Points on a hilly landscape, in no order, each with its height.
From any point a ball takes the steepest step (drop divided by distance) to one of its 2 nearest points. It stops when none of these is lower. Distance is the straight distance between rows; heights are no part of it.
bava height 359: [110 130 148 112 110  97 134 150 145 160  92 144  79 118 106 132  76 141
 120 108  67 162  81]
faz height 652: [103 166  16 139 127 148  87 107 114 138 145 116 158  93 165 141 189 160
 124 155 167 111 140]
mem height 542: [180 190 162 145 136 134  81 108 133 103 153 143 124  99 175  80 132  95
 119 175 129 124 137]
daris height 151: [136  92 164  99 115 128 171 111 130 149 128 116 151 137  95 145  67 103
  94 130 111 142 102]
Nupev height 215: [ 82 128 120 147 145  96  83 123  68 153 133 161 107 102 140 118 162 123
 122 116 108 107 110]
fubu height 485: [147 110 132 133  88 140 157 125 175 123 105 132 109  61 132 118 115  86
  98 125 118 182  71]
dake height 293: [126 122 162 119 117 139 124 159 119 110 185 118 160 234 118 118  98 175
 173 129 133 113 145]
divo height 142: [134  87 117 139 129 119 132  61  58 148 164 126 147 102 171 138 169 104
 113 157 142 105 136]
bul height 577: [124  95  84 123 121 152 106 153  93 119 148  82 197 173 151 125 165 109
 105 119 170  73 151]
supu height 141: [108 130  83 146 102 143  96  96  90 124 147 124 131 102 147 115 149 147
 121 127 153 130 123]
mog height 221: [135 147 156  64 122 163 196 131 191 103  98 147 108 133 104 115  94 121
 110 192 115 204 100]
Fonif height 247: [170 162 104 129 138 136 105  72 103 135 158 111 148  82 198 112 148  97
 106 175 132 130 131]
benus height 174: [158 145 150 112 139 173 156 131 170  82 117  87 155 119  81 116 121  94
 122 152 152 144 163]
gapiz height 258: [144 137 174 119 115 164 156 132 170  61 163 110 145 168  93 111  90 137
 149 167 142 156 140]
dos height 348: [148 162 162 123  97 124 119 158 192 127  88 124  97 111 125 104  99 135
 114 112 104 171 104]
numak height 330: [ 85 181 146 120 120  99 129 170 139 101 136 143 114 201  83 135 109 184
 174 120 116 133 151]
tezuf height 263: [ 76 154 109 122 137 130 126 122 121 112 136 142 102 156  99 153 141 177
 185  87 153 143 166]
Maku height 296: [161 128 107 133 132 177 162  98 172  94 124 118 130  81 160 129 144 117
 131 113 183 170 169]
deri height 153: [ 91  76 131 135 137 103 146 123  85 156 112 143 139 111 101 159 135 105
 118  97 115  94 123]
reve height 525: [135 158  40 151 165  99  97 112 105 150 134 127 104  97 202 166 198 120
 160 139  98 110 107]
Rar height 224: [156 142 142 125 160 151 122 151 131 106 138 106 151 188 125 130 119 128
 152 107 151  99 183]
sezef height 351: [ 94  92  48 146 144  99 118 163 108 133 110 128 117 123 161 161 186 123
 140  82 114 103 125]
Ronep height 507: [142 110  46 159 130 115  99 142 118 142 119 113 115 101 209 164 177 123
 135 138  99 101 109]
nolu height 152: [105  73  96 124  58 146 149 130 123 148 127  83 168 147 101 127 105 141
  83 127 146 140  95]
dibe height 291: [114 103  97  76 143 111 158 143 151 165  63 117  78 118  85 174  92 141
 129 129  72 157  86]
dokif height 304: [108 124 155 125 178  85  93 152  87 180 147 150 131 189 209  98 132 136
 126 130 101 107 102]
Dule height 587: [151  83 109  83 134 137 185 113 160 139  70  98 120  84  97 169 112 102
 102 136 110 145 119]
Putuz height 526: [175 193 190 156 139 132  81 146 143  72 148 155 129 110 122  80 126 103
 129 167 115 107 149]
ruka height 427: [184 119 169 127 134 148 118 170 124 114 126  89 177 166 126  98 107  86
  98 129 111  85 143]
zogu height 484: [157 145 181 143 149 137 127  84 107  95 177 169 127 126 173  94 115 122
 143 176 143 138 147]
daro height 558: [164 231 144 140 159 123  75 120 124 115 155 167 127 125 166  92 132 129
 145 177 123 102 152]
sutu height 286: [180 171  83 134 128 151  90 126 117 139 124  99 158  99 189 112 155 110
 100 150 143 108 138]
firo height 363: [135 138 124 133 124 114 105 192 137 151 108 104 116 184 177 113 105 154
 123  80 107 136 118]
pila height 249: [108 105 110  48 168 117 147 127 123 171  64 142 110 133  75 184  94 124
 114 144  77 131 107]
ponon height 256: [104 103 112 112 142 115 104 137  70 157 161 123 145 195 172 119 144 135
 140 106 136  98 134]
vepu height 254: [157 177 158 134 137 117  83 191 134 130 137 134 134 183 168  86 111 132
 128 126  95 103 133]
dopuv height 276: [163 103  80 139 128 155 152 104 133 109 131 102 143 104 174 155 143 136
 132 111 163 132 165]
ramut height 143: [ 74 108 121  85 131 109 151 154 106 160 105 115 147 165  71 154 119 115
 118 105 106 112 120]
mar height 275: [150 134 155 129 115 170 117 156 148  80 187  92 166 196  98 106  93 163
 158 146 135 124 144]
mada height 251: [168 220  75 123 143 147  84 157 157 145 117 139 120 127 191  97 131 160
 144 117 145 113 145]
mol height 405: [161 130 208 122 166 100 147 138 162 146  83 153 106 100 117 138 150  89
 135 104 118  91 165]
pok height 294: [ 99 145  65 151 129 151 129 140 162 134 107  93 126 125 107 143 158 174
 123  93 165 160 149]
gudib height 193: [118  79 101 134  76 146 162 134 160 143 118  81 144 122 122 123  82 153
  77 133 133 183  72]
nor height 403: [119 170 114 133 128 169 112 113 135  86 171 132 145 162  90 127 131 168
 187 127 186 120 176]
riz height 452: [ 57 126  89  97  96 136 126 147 123 156 108  91 165 171  35 123 130 149
 102 137 145 133  99]
laza height 250: [140  88 179 155 152  94 129 126  92 179 112 159 139  88 127 119 119  81
  94 117 101  83 106]
bokuv height 229: [158  94 108 143  84 137 151 152 182 138  97  77 125 105 154 131 110 132
  89 111 112 173  86]
giv height 226: [147 156 185 144 125 105 108 153 133 124 133 153 110 160 152  97  95 138
 127 124 105 135 128]
Lom height 140: [140 108  99 161 160 117 114 106  92 135 114 139 123  75 166 154 194  92
 127 116 121  92 155]
demor height 491: [135  90 142 141 126 121 159  88 126 132 119 157 105  40 107 152 128  75
 116 119 116 143 111]
Biv height 106: [120 133 129 161  88 169 124 114 146 100 147 118 139 102 147  77 113 134
  98 148 163 190  98]
Sode height 194: [161 138 191  76 107 162 178 134 208 114  99 119 122 111 117 102  93  84
  94 158 110 187  85]
Kosol height 306: [115 102 124 105 139 112 162  92 151 127  90 153  71  64  72 174 102 112
 143 125  95 177  88]
naso height 197: [132 184 121 149 113 161 115 127 169  98 137 134 116 124 143  98 112 165
 143 126 172 166 146]
dor height 520: [ 98 110 118 116 132 129 163  79 121 122 100 140 120  56  57 166 122  98
 111 128 120 135 134]
pize height 329: [159  94 146 144 126 101 122 132 128 165  89 143 117  53 121 141 138  67
  93 103  88 101  97]
fipim height 647: [122 162 167 148 143 137 111 102 106  96 121 153 142  83  74 107 143  78
 112 144 145  93 166]
viv height 320: [175  92 194 137 148 113 142 128 116 158 132 136 128 131 173 109 104 102
 113 124 115 114 130]
sosi height 465: [134  96  35 182 108 120 107 171 160 144  97  95 101 126 176 169 161 158
 145 113 114 132  95]
tok height 453: [135  52  60 181  92 109 129 173 141 131  97 101 111 118 173 177 148 124
 132 125  95 119  78]
nuko height 168: [142 168 156 131 108 135  73 136 107 105 192 137 139 206 158  81  92 172
 150 165 132 123 117]
sifa height 150: [202 161 202 119 129 129 151 148 198 101 146 166 100 141 184 110 118 122
 158 123 127 153 143]
Seze height 688: [183 119  82 158 124 136 115 124 170 126 107 116  79  71 199 149 155 133
 147 116 137 150 105]
sebon height 264: [154 187 183 142 119 103  75 151 151 128 106 171  94 109 157  83 120 122
 113 127  99 128 113]
bibe height 228: [137 134 117 145 148  92  93 104  85 163 152 128  96 116 206 121 140 134
 131 148  84 137  83]
nakag height 389: [105  88 157  84 106 120 183 100 128 142 129 121 106 176 103 155  68 164
 144 126 115 169 106]
muk height 234: [ 89  74 155 116 110 108 121 118  62 164 155 151 155 166 103 106 137 113
 123 120 131  97 102]
kuban height 663: [109 139 130 150 139 125 105  86  77 114 124 157 119  68 111 123 160 103
 129 121 146 106 157]
Bofem height 740: [103  56  58 141 101 142 176 111 143 125 118  80 130 114 106 201 156 155
 134 117 142 145 131]
votef height 697: [163  83 102 153 113 128 145 102 152 112 108 125  97  50 162 153 161  98
 133 114 135 143 119]
Zegab height 459: [168 104 167 148 133 128 139  86 128 124 114 151 114  44 150 120 152  67
  97 128 131 118 136]
des height 241: [136 155 172 105 115 175 177 146 197  77 133 120 132 132  90  94  95 122
 125 182 136 189 116]
bagi height 262: [116 172  53 137 146 149 108 138 151 136 117 125 111 110 151 139 150 182
 158  86 165 138 158]
degul height 667: [167 187  70 135 137 115  71 131 148 153 114 141  72  91 202 124 161 148
 149 120 115 138  97]
nus height 408: [132 140 197  96 154  81 140 144 144 161 109 177 143 141  69 142  64 101
 102 174  72 120  94]
mizek height 100: [ 75 147 138 127  91 150  97 109 102  99 148 137 155 130  23 104 140 121
 142 141 153 112 133]
gevu height 457: [ 98 187 133 147 114 140  92  86 118  92 161 172 101  95 140  90 123 163
 147 150 163 172 127]
vaf height 447: [ 58 136 110 114  97 124  97 157 100 127 123 121 160 169  57 103 140 127
 118 109 145 109 116]
tuni height 590: [111  95  47 123 121 146 124 130  91 127 141 103 180 138 175 151 182 120
 118 117 159  73 167]
surim height 376: [112 112 114 129 104 162 167  99 153 111 148  98 130 138 126 126 114 171
 141 113 186 189 134]
dif height 279: [161 197 152 135 128 140  96 181 158  95 136 126 134 169 132 102 108 141
 147 127 124 117 153]
Luzu height 629: [153 165  21 133 124 159 118 125 143 165 158  94 146 137 206 127 136 176
 120 150 163 132 118]
bup height 391: [ 93 149 136 145 121  88 103 154 119 144  98 157  88 113 111 121 109 141
 120  96  84 140  93]
lazav height 414: [119 105 132  66 108 159 176 121 151 131 119  89 144 169  78 129  69 142
  98 171 131 172  98]
tabom height 305: [ 99 149  96 141  88 157  71 122  95 122 152 117 170 138  88  94 163 143
 114 144 184 112 129]
fol height 315: [146 112 105 131 122 180 178 113 214 113 117  90 129  97 135 130 150 126
 112 126 171 204 146]
figep height 442: [ 77 164 130 155 110 130 106  90 122  98 125 169  84  81  99 116 128 158
 146 118 143 168 127]
poka height 199: [105  89 114  72 163 100 155 156 116 176  74 115 141 151  83 174 101 100
  97 110  75 116  97]
nogo height 428: [ 79 158 148 125 105 140 140  81 128  81 151 156 116 114  67 124 118 159
 162 136 165 169 145]
Febi height 154: [110 153 166 159 129 109  85 111  87 139 129 170 105  99 140  95 121 122
 113 128 102 121 108]
Sagov height 471: [128 174 140 130 130 129  97  80  99 108 168 165 116 133 160 112 120 149
 160 161 150 136 143]
Vesor height 269: [ 71  91 172 121 144 100 128 141  82 170 156 173 173 167  63 114 119  97
 122 122 126  76 104]
lugu height 383: [132 142 121 147 103 159  98 153 126 117 129  90 164 140 115  94 113 123
  93 124 154 128 130]
Bupes height 545: [111 112 139  77 148 124 154  91 111 145  98 143 157  97  45 168 101  81
  97 142 113 113 129]
lugal height 127: [124 115 194 104 125 125 166 105 126 106 145 146 149 150  68 128  67 101
 117 164 112 130 118]
gul height 292: [190 105 152 136 121 121 132 115 145 143 132 137  83 109 203 124 120 133
 140 109 107 154 109]
Muset height 336: [128 103 139 129 166  89 112 184 110 162 115 127 118 182 189 108 127 120
 120  88  90 113 117]
tibo height 337: [ 90 143 139 131 201  87 104 176 111 142  97 150 132 126 127 112 173  84
 119  80 120  86 150]
Pufu height 385: [140 134 193  99 152 115 139 168 138 124 123 140 160 164  47 131  70  98
 106 192  70  93 109]
sufoz height 443: [182 144 131 127 101 138 104 164 189 142  91  97 120 101 171 115 143 125
 102  99 136 138 119]
neza height 67: [115  70 108 160 148 109 129  84  58 145 135 144 125  67 144 151 169  98
 125 133 128  83 124]
tam height 366: [111 115 194 143 148 107 120 174 103 128 166 149 154 198  94 102 114 128
 134 147 108  78 125]
kefe height 137: [105 185 124 132  88 149  59 125 106 104 181 141 140 172 120  77 117 179
 155 163 153 139 114]
Fem height 260: [180  92 139 122 102 138 159 138 183 130 109  94  93 113 191 133 110 133
 125  93 124 176 104]
tugog height 401: [118  99 167  72 106 142 191 103 135 106 151 120 131 189  83 135  70 146
 139 167 133 177 110]
kir height 493: [108 107  75 147 143 112 131 140 131 133 108 118  71 124 134 175 141 171
 174  69 112 154 113]
gaf height 310: [162 147 168 134  94 112  97 153 160 145  93 140  94  78 142  97 109 100
  96 107 103 136  82]
ruf height 450: [152 149 154 134 130 128  93 195 128 129 102 103 158 144 134  88 127  87
  87 118 105  99 129]
bokad height 426: [ 84 157 118 127 119 127  98 182 120 130 111 107 139 169 100 106 127 144
 117  95 128 125 124]
Rozu height 242: [ 79  67  81 106  64 122 110 130  78 156 154 116 168 180 121 115 167 136
 137 110 160 114 119]
bazam height 355: [122 138 108 137  98 144 126 154 145 133  94  93 158  97  77 111 116 115
  73 128 136 139 111]
sefu height 583: [129 153  83 119 151 151 113  77  84 121 166 135 148 132 147 136 178 136
 160 129 181  90 180]
Fad height 261: [ 51 122 103 129 136 102  92 141  74 136 135 159 126 148 118 116 166 131
 134  92 137 103 116]
Bim height 416: [148 142 111 125 122 123 112 191 170 152  71  85 126 126 145 135 152 119
  96  78 114 122 126]
Mufil height 288: [ 79 160  81 114 167 128 122 160 134 119 103 119 124 164 111 151 157 156
 165  68 151 119 179]
lukar height 347: [107 152 182 139 130  97 128 157 115 103 160 158 126 194  93 123 119 157
 159 134 111 102 142]
Sebok height 432: [165 126 187 143 160 121 136  97 137 125 115 163 111  85 132 127 150  83
 133 115 136 104 168]
Gez height 158: [166 119 151 149 139 100  91  95 107 161 135 151  88  73 198 104 140 100
 107 158  95 135  86]
Bena height 535: [129  81 123  98 131 140 179 102 127 129 121  85 125 152 118 167 111 154
 142  97 138 147 152]
Vab height 252: [153  80  82 146 157 131 149  89 109 115 132 122 109  91 169 182 162 135
 159 100 141 113 167]
ramom height 192: [126 151  72 150 151 131 101 118 108 120 107 142 109  63 150 152 186 116
 146 100 139 108 162]
Leg height 594: [141 177 127 131 182 144 107  69  90 105 167 164 133 126 142 127 156 123
 167 151 165  88 190]
Kekid height 454: [114 192 187 125 140  73 134 188 154 106 108 166 105 156  72 137 119 141
 144 135  87 118 139]
fula height 244: [123 137 147  72 133 143 196 111 189 109  82 147  78  98  98 137 109 124
 133 158 114 199 120]
Noli height 430: [125  79  73 160  84 126 134 179 165 140  75  86 138  93 148 153 149 119
  88 115  95 113  95]
Vof height 220: [143 195 114 134 137 132  93 135 150 119 131 155  99 128 163 115 112 167
 170 113 146 139 156]
goze height 91: [ 64  81 126  95 147 104 151 144  84 149 124 138 153 171  86 152 155 103
 126  84 135  83 133]
Vugi height 618: [162 143 152 126 155 121 140 128 144 129 134 147 100 170 186 144 112 162
 176  89 125 129 171]
fivuv height 313: [ 60 117 140 113 187  79 113 145  83 153 157 169 121 192 151 116 160 147
 164 104 130  95 131]
purud height 202: [ 92  65  86 121  53 138 136 135 101 146 142  84 192 152 104 131 158 137
 105 128 160  99 117]
zit height 277: [ 90 104  89 119  52 144  81 110  77 143 160 119 177 154 112  95 172 136
 125 153 178 115 118]
bupab height 640: [133 193  33 123 131 162 109  84 115 147 173 107 152 116 172 120 150 165
 134 158 166 127 131]
nopo height 498: [161 127 231 152 139 124 147 108 124  99 172 185 132 114 140  89 104  94
 134 180 133 125 133]
Babod height 187: [122  97 189 152 166 104 130 102  79 152 138 158 141 117 121 109 126 103
 119 138 132  88 135]
Todol height 309: [112 144 155 106 118 127 135 171 147 122 114 103 137 189  73 123  78 150
 120 138 108 132 123]
Sarim height 374: [131 146 178 122 185 102 132 175 145 153  82 137 123 135 119 134 161  93
 136  86 109  84 172]
pul height 349: [112 136 110 100 131 167 167 119 178 114 115  78 132 167  66 129 114 174
 116 154 162 189 147]
vokeb height 139: [137 128  95 147 106 180 137  85 142 105 166 131 139 104 187  90 132 140
 116 157 188 194 117]
Bek height 144: [149 118 165 123 125 156 154 105 125  97 124 107 164 110  82 117 112  78
 102 140 145 124 147]
naz height 332: [141 123 107 128 116 178 186 124 200 119 115  70 147 148 111 122 121 149
  93 145 177 190 143]
Ranav height 464: [174 135 137 138  90 158 125 139 195 120 104 118 113  65 155  91 137 107
  92 117 139 174  95]
banib height 290: [179  87 195 105 145 117 177 139 150 154 110 109 127 160 145 133  90 108
 117 108 100 128 141]
vepo height 280: [184 211  73 129 130 150  76 154 166 149 118 112 135  95 197  92 151 129
 105 141 143 116 125]
petu height 92: [ 92 110 166 101  99 138 157  73 108 108 150 151 153 124  45 130  90 105
 125 154 146 147 113]
vefe height 563: [121  76 115 109 116 148 152 138  94 129 131  81 189 174 107 144 153 103
 110 104 159  88 161]
pif height 200: [184 113 123 129 177 120 126  99 105 151 131 129 133  96 194 134 169  93
 127 135 126  87 160]
virum height 312: [ 77 173 144 116 160  86 128 177 131 118 117 155 104 182 109 142 135 160
 169  85 109 118 156]
marig height 227: [128 135 139 115 137 120  95 116  77 153 184 132 144 212 184 102 127 152
 141 147 135 101 122]
zot height 572: [148 182 167 147 170 113  89 126 108 107 187 171 135 160 153 100 129 145
 161 183 121  89 159]
sov height 584: [131 205 143 146 149 105  79 172 114  93 169 172 125 178 138 106 122 167
 163 148 120  94 146]
ninon height 340: [112  77 139 138 139 109 170  83 121 147 131 160  80  82 102 168  94 120
 147 107  86 161  83]
rotum height 175: [166 162 162 126 120 147 136 134 176 103 120 128 109 129 158 109 111 135
 149 118 144 164 148]
Zasi height 489: [126 108  40 170  98 132 103 123 127 124 137  90 140  99 213 167 179 126
 122 192  91 100  90]
livob height 406: [187 145 211 146 135 130 111 174 146 101 150 122 154 162 125  82  99 101
 121 151  96  88 144]
zos height 425: [153  98  83 141 101 147 126 169 122 141 115  69 168 150 186 128 135 134
  88 108 142 112 137]
Tef height 678: [158 170 101 143 131 132  95 111 152 125 116 156  76  64 176 123 150 142
 151 114 138 157 119]
vilo height 451: [150 152 143 120 120 121 119 173 146 142  66 104 132 114 106 123 122  93
  89  98 104 114 127]
novog height 555: [141  83 185 147 139  84 137 124 133 181 109 179  90  82 136 128  94 111
 119 111  77 134  74]
Roted height 201: [136 145 136 133 134 159 140 121 149 102 119 101 141 141 103 128 118 136
 130 113 156 138 173]
veg height 732: [113  68  50 169 115 129 157 139 144 123  91  92 112  87 100 208 160 127
 144 116 117 122 115]
mumud height 298: [ 72 172 108 129 169 101  74 159  91 115 121 151 132 140 126 104 169 106
 123 100 131  91 144]
laka height 271: [103 130 120 128 166  84  90 111  66 182 172 131 116 167 203 117 145 145
 141 138 102 123  86]
fal height 377: [ 97  58  62 160 139  96 116 153  81 142 130 131 105 141 171 167 164 121
 148 107  97 105  83]
vage height 350: [ 96 143 164 103 107 111 156 119 146 114 127 154 111 136  77 125  71 148
 125 152 104 173  98]
susot height 232: [117 164 100 140 143 144 114 104 126 102 117 142 108  92 129 139 155 155
 158  94 166 136 177]
Lesun height 364: [108 125 130 116  95 181 149 100 157 109 159  88 156 167  79 114 117 173
 139 146 188 176 137]
mikad height 339: [124 171 182 125 125 120 127 150 130  79 145 138 141 150  48 124  99 123
 131 165 101 118 132]
bot height 387: [144 117  81 132 133 123 111 190 148 150  97  96 111 142 181 136 139 147
 132  69 110 126 123]
vut height 404: [118 122  98 130 116 139 109 152 115 132 123  95 149 157 142 124 132 145
 115  98 147 123 141]
Mil height 198: [135 144 177 142 135 109  99 129  99 132 168 147 118 184 182  94 107 153
 143 149 115 119 126]
Patum height 273: [125 103 111 107 125 146 187  98 181 116  91 125  76  66 100 160 131 120
 139 130 120 200 102]
tegoz height 611: [161 165 178 135 160 112 147 128 162 103 138 171  98 146 150 141 129 148
 174 121 136 125 189]
mifav height 654: [159 187  34 124 153 129 112 115 133 164 137 128  86 100 211 145 147 161
 168 123 124 126 120]
Pov height 748: [109  72  64  99 109 143 190 123 151 146  91  64 142 134  88 178 132 157
 105 134 134 149 130]
ronu height 567: [106 185  87 123 158 126  87  59  64 144 166 145 148 107 149 131 183 123
 145 158 151 103 150]
bupu height 386: [160 124 205 157 167 120 118 155 113  99 170 145 154 155 101  93 117 106
 138 169 110  73 150]
Nid height 604: [159 173 146 136 168 150 124 104 134  83 152 160 124 127 144 131 130 135
 177 130 154 114 196]
Kabad height 268: [136 116 191 109 163 111 172 146 135 130 119 122 135 183  88 145 112 120
 139 134 108  99 166]
fotip height 295: [ 82  97 179  99 163  97 154 138  94 154 149 154 167 191  43 142 128  99
 153 144 117  68 135]
Zib height 327: [137 124 141  83 127 107 161 154 174 156  76 114  70 146 115 147  87 157
 136 108  71 170 102]
Voza height 509: [127 105 122 118 147 115 164 134 147 140  89 107  79 130 121 176 127 146
 160  77  96 149 139]
Zuba height 155: [159 139 167  87 117 137 150 150 175 131  82 104 134 126  86 119  85  95
  94 154 101 146 103]
Foson height 547: [112 187  51 125 172 105  89  83  82 156 163 139 123 106 177 144 179 124
 150 140 119 110 122]
puvum height 209: [134  82 121 144 134 114 140 130 114 152  96 129 106  98 132 155 145 108
 125  82 111 115 138]
Ripi height 255: [153  91 167 125 151 116 171 121 127 151 108 114 116 129 140 155 130 102
 134  88 109 110 160]
Pase height 245: [139 104 173 110 158 145 146 144 118 101 159 103 162 207  87 139 125 128
 162 129 129  87 176]
Kezu height 89: [139 148 196 130 113 120 161 119 161  94 133 178  97 101 131 107 101 110
 131 144 117 172 117]
lol height 505: [129  86 102 157  80 124 135 130 145 134 118 133 104  67 128 133  99 114
  92 128 104 172  46]
puse height 362: [139 132 197 118 150 118 140 172 135  96 165 128 163 171  38 124 108 123
 138 174  80  82 140]
nofa height 287: [ 76 148 125 129 163 101 119 131  92 131 143 162 101 158 137 144 156 161
 174  82 128 111 163]
miv height 88: [ 98  80 103 140  72 133 119  98  83 135 143 127 141 111 114 127 134 137
 107 122 149 130 100]
mas height 608: [137 134 185 101 152 111 166  89 150 142  93 170 121  57  66 148 108  60
 102 145 106 127 132]
fom height 103: [ 78 153 125 133  76 148  90 107 114 110 158 140 132 140  87  87 123 176
 147 139 174 154 116]
Dek height 582: [143  91 196 112 157  95 169 112 148 171 100 174 111  75  99 153  95  82
 114 126  86 130  99]
buni height 478: [136 105  40 169 127 139 118 134 146 136 129 111  89 123 172 164 146 185
 164  96 142 155 111]
dopam height 469: [124  74  54 153  87 134 115 112 104 136 144  91 151 114 200 140 157 149
 103 157 126 109 104]
vezo height 147: [ 83 153 156 137 109 127  93 116  74 112 146 165 136 138  79 110 137 125
 139 138 146 105 133]
Zira height 222: [103  81  61 148 124 139 136  97  95 118 135 120 122  97 134 179 173 158
 164 101 157 124 146]
Tatat height 630: [134 158 188 132 143 117 137 120 138 110 105 164 128  71  55 118 114  74
 113 141 111 109 144]
rik height 203: [163 129 146 131 153 131 128  51  78 148 183 125 148 111 197 111 142 101
 118 177 139 123 143]
lavi height 392: [159  88 105 161  92 106 114 161 146 144  89 110 113  64 155 148 150  91
  91 111  89 102  84]
moru height 634: [147 139  84 106 143 151 130  84 101 139 177 131 128 178 189 144 130 168
 175 118 170 113 162]
goge height 77: [141 131 188 157 134  98 103  92  98 143 138 177 101  72 163  82 113  95
 101 163 108 124  95]
kos height 190: [ 81 105 144 129  79 120  82  87  59 142 161 159 146 140  96  91 133 129
 130 149 150 111 105]
runam height 617: [127 119  20 146 126 156 120 151 148 142 139  90 151 137 194 154 160 177
 119 127 155 115 140]
bol height 529: [139  71 143 157 105  99 135 108 110 152 131 153  98  76 145 130 100 104
 113 121  97 145  63]
remuz height 299: [161 199 155 145 143 151 108 174 180  62 139 122 140 133  90 104 117 132
 150 151 130 120 176]
vig height 104: [142  93 164 130 123 154 150  83  90  95 163 118 168 129  70 128 139  87
 129 136 168 101 165]
dunil height 47: [ 87 151 144 118  87 150 117 102 123 109 138 139 153 112  25 105 102 118
 107 162 155 152 105]
nar height 722: [130  83  72 150 114 131 161 124 147 123  85  99 133  56 111 190 170  98
 118 115 127 114 152]
keb height 369: [103  55 132 118 117 107 180  95 108 162 137 130 110 136 101 177  82 144
 144  99 103 152  89]
muf height 289: [123 141 181  96 153  99 155 189 142 122 127 117 133 222  81 139  97 138
 139 140  88 101 138]
tove height 433: [139 170 199 106 140  74 150 165 162 129  92 173 105 145  71 139  87 119
 116 162  73 122 124]
geb height 605: [ 90  85  30 159 109 141 119 153 124 126 122  92 161 128 176 161 190 146
 128 122 137  90 138]
tude height 431: [ 86 123 111  81  98 142 142 148 135 162 104  89 148 178  56 129  84 163
  87 153 131 157  87]
daz height 90: [145 105 129  83 111 119 145 137 146 165  82 108 145 117  97 149  73  97
  76 138  83 144  87]
gad height 513: [152 160 200 152 118 146 119 130 137  71 158 156 130 101 118  72 106  92
 118 171 129 138 128]
rofom height 449: [145 111  65 147  87 151 100 139 122 138 133  75 181 122 195 113 146 132
  70 159 140 111 121]
Rasu height 643: [150 169  68 112 146 144 113  99 117 148 157 136 109 137 201 125 116 167
 161 132 143 125 142]
tege height 626: [164 102 113 121 159 138 143 109 111 139 152 124 113 166 203 153 121 159
 169  97 147 119 169]
Teg height 568: [123  89 106  76 119 136 173  99 138 142  85 113 159  79  71 178 105  87
  72 160 116 142 106]
bule height 322: [114 125  75 160 102 138 126 146 171 138  92  89 131  85 104 135 137 152
  93 112 138 157 119]
suku height 248: [142  86 140 136 178 108 131 129  78 159 124 129 156 135 174 129 164  96
 116 116 134  79 159]
noros height 80: [123 123 157 138 108 144 144  87 125 105 145 149 101 101 144 108 106 125
 132 127 139 174 122]
vulu height 328: [116 154 146 124  93 126 133 147 160 124 108 106 118 149 100 108  72 159
 109 127 117 172 106]
Bam height 66: [ 85 142 105 160  78 144 100 111 135 120 147 131 117 106 108  88 119 172
 116 128 165 185  90]
rem height 145: [121  99 196 139 143 126 151  90  96 122 148 162 154 125  73 130 118  88
 120 142 143  93 150]
nemif height 415: [115 171 153 135 128 147 134 112 153  52 161 145 127 146  80 137 118 158
 177 144 158 149 173]
rutos height 390: [125 128 109 129 108 163 128  83 126 100 166 124 135 145 136 128 127 172
 163 118 191 151 154]
Dafig height 185: [ 90 113  59 132 134 127  95 107  72 138 145 134 121 121 155 147 181 147
 150 111 147 115 133]
Mokil height 325: [194  92 179 138 158 110 136  99 129 161 135 151  99  96 211 120 139 108
 137 122 113 121 132]
nud height 318: [ 88 122  58 118 158 125 122 171 118 124 114 115 149 141 140 153 183 125
 136  69 150  97 164]
Pumi height 548: [121  62 116  93 120 142 179  99 103 139 119  85 162 158  84 176 131 118
 118 113 136 111 156]
gafu height 284: [101  90 112 119 173 100 121 159  84 146 130 112 155 168 166 119 168 100
 117  90 131  74 144]
pib height 524: [133 124 127  91 140 134 174 123 160 129  85  89 103 140 107 154 112 147
 140 118 125 165 151]
lon height 317: [138 204 175 141 117 122 124 156 163  48 145 155 118 127  67 107 114 140
 145 164 121 139 152]
fiki height 448: [150 124  83 116 126 145 101 170 108 149 144  86 169 193 213 107 133 146
 106 114 137 108 130]
litut height 429: [ 76 135 102 147 115  97  89 174 102 145  93 137 120 107 104 114 132 110
  89  92  98 121  83]
subem height 123: [174 144 223 135 134  99 172 139 175 107 144 174 104 138 144 114 105 123
 140 144 112 145 141]
popor height 709: [161 105 118 130 128 135 159 104 166 112  82 111 115  41 114 161 162  81
 123 102 129 132 150]
pim height 365: [ 83 163 148  97  93 127 140 135 155 105 138 129 123 179  53 117  77 180
 131 173 125 175  93]
Fim height 34: [118  90 143 131  82 152 130  80  95 109 165 128 138 135 131 104 107 141
 120 135 162 154 112]

Where does a ball stop that starts at each point below?
Teg | goge
daro | Fim
surim | Fim
runam | vig

Call two points neighbours if one is among the 2 nearest of the other. Go from one point of each pair to the other, from neighbour to neighbour, staying as low as possible. Name the highest point that can't be avoided.
Mil and neza | gafu
dunil and daz | daris
goze and nolu | Mokil
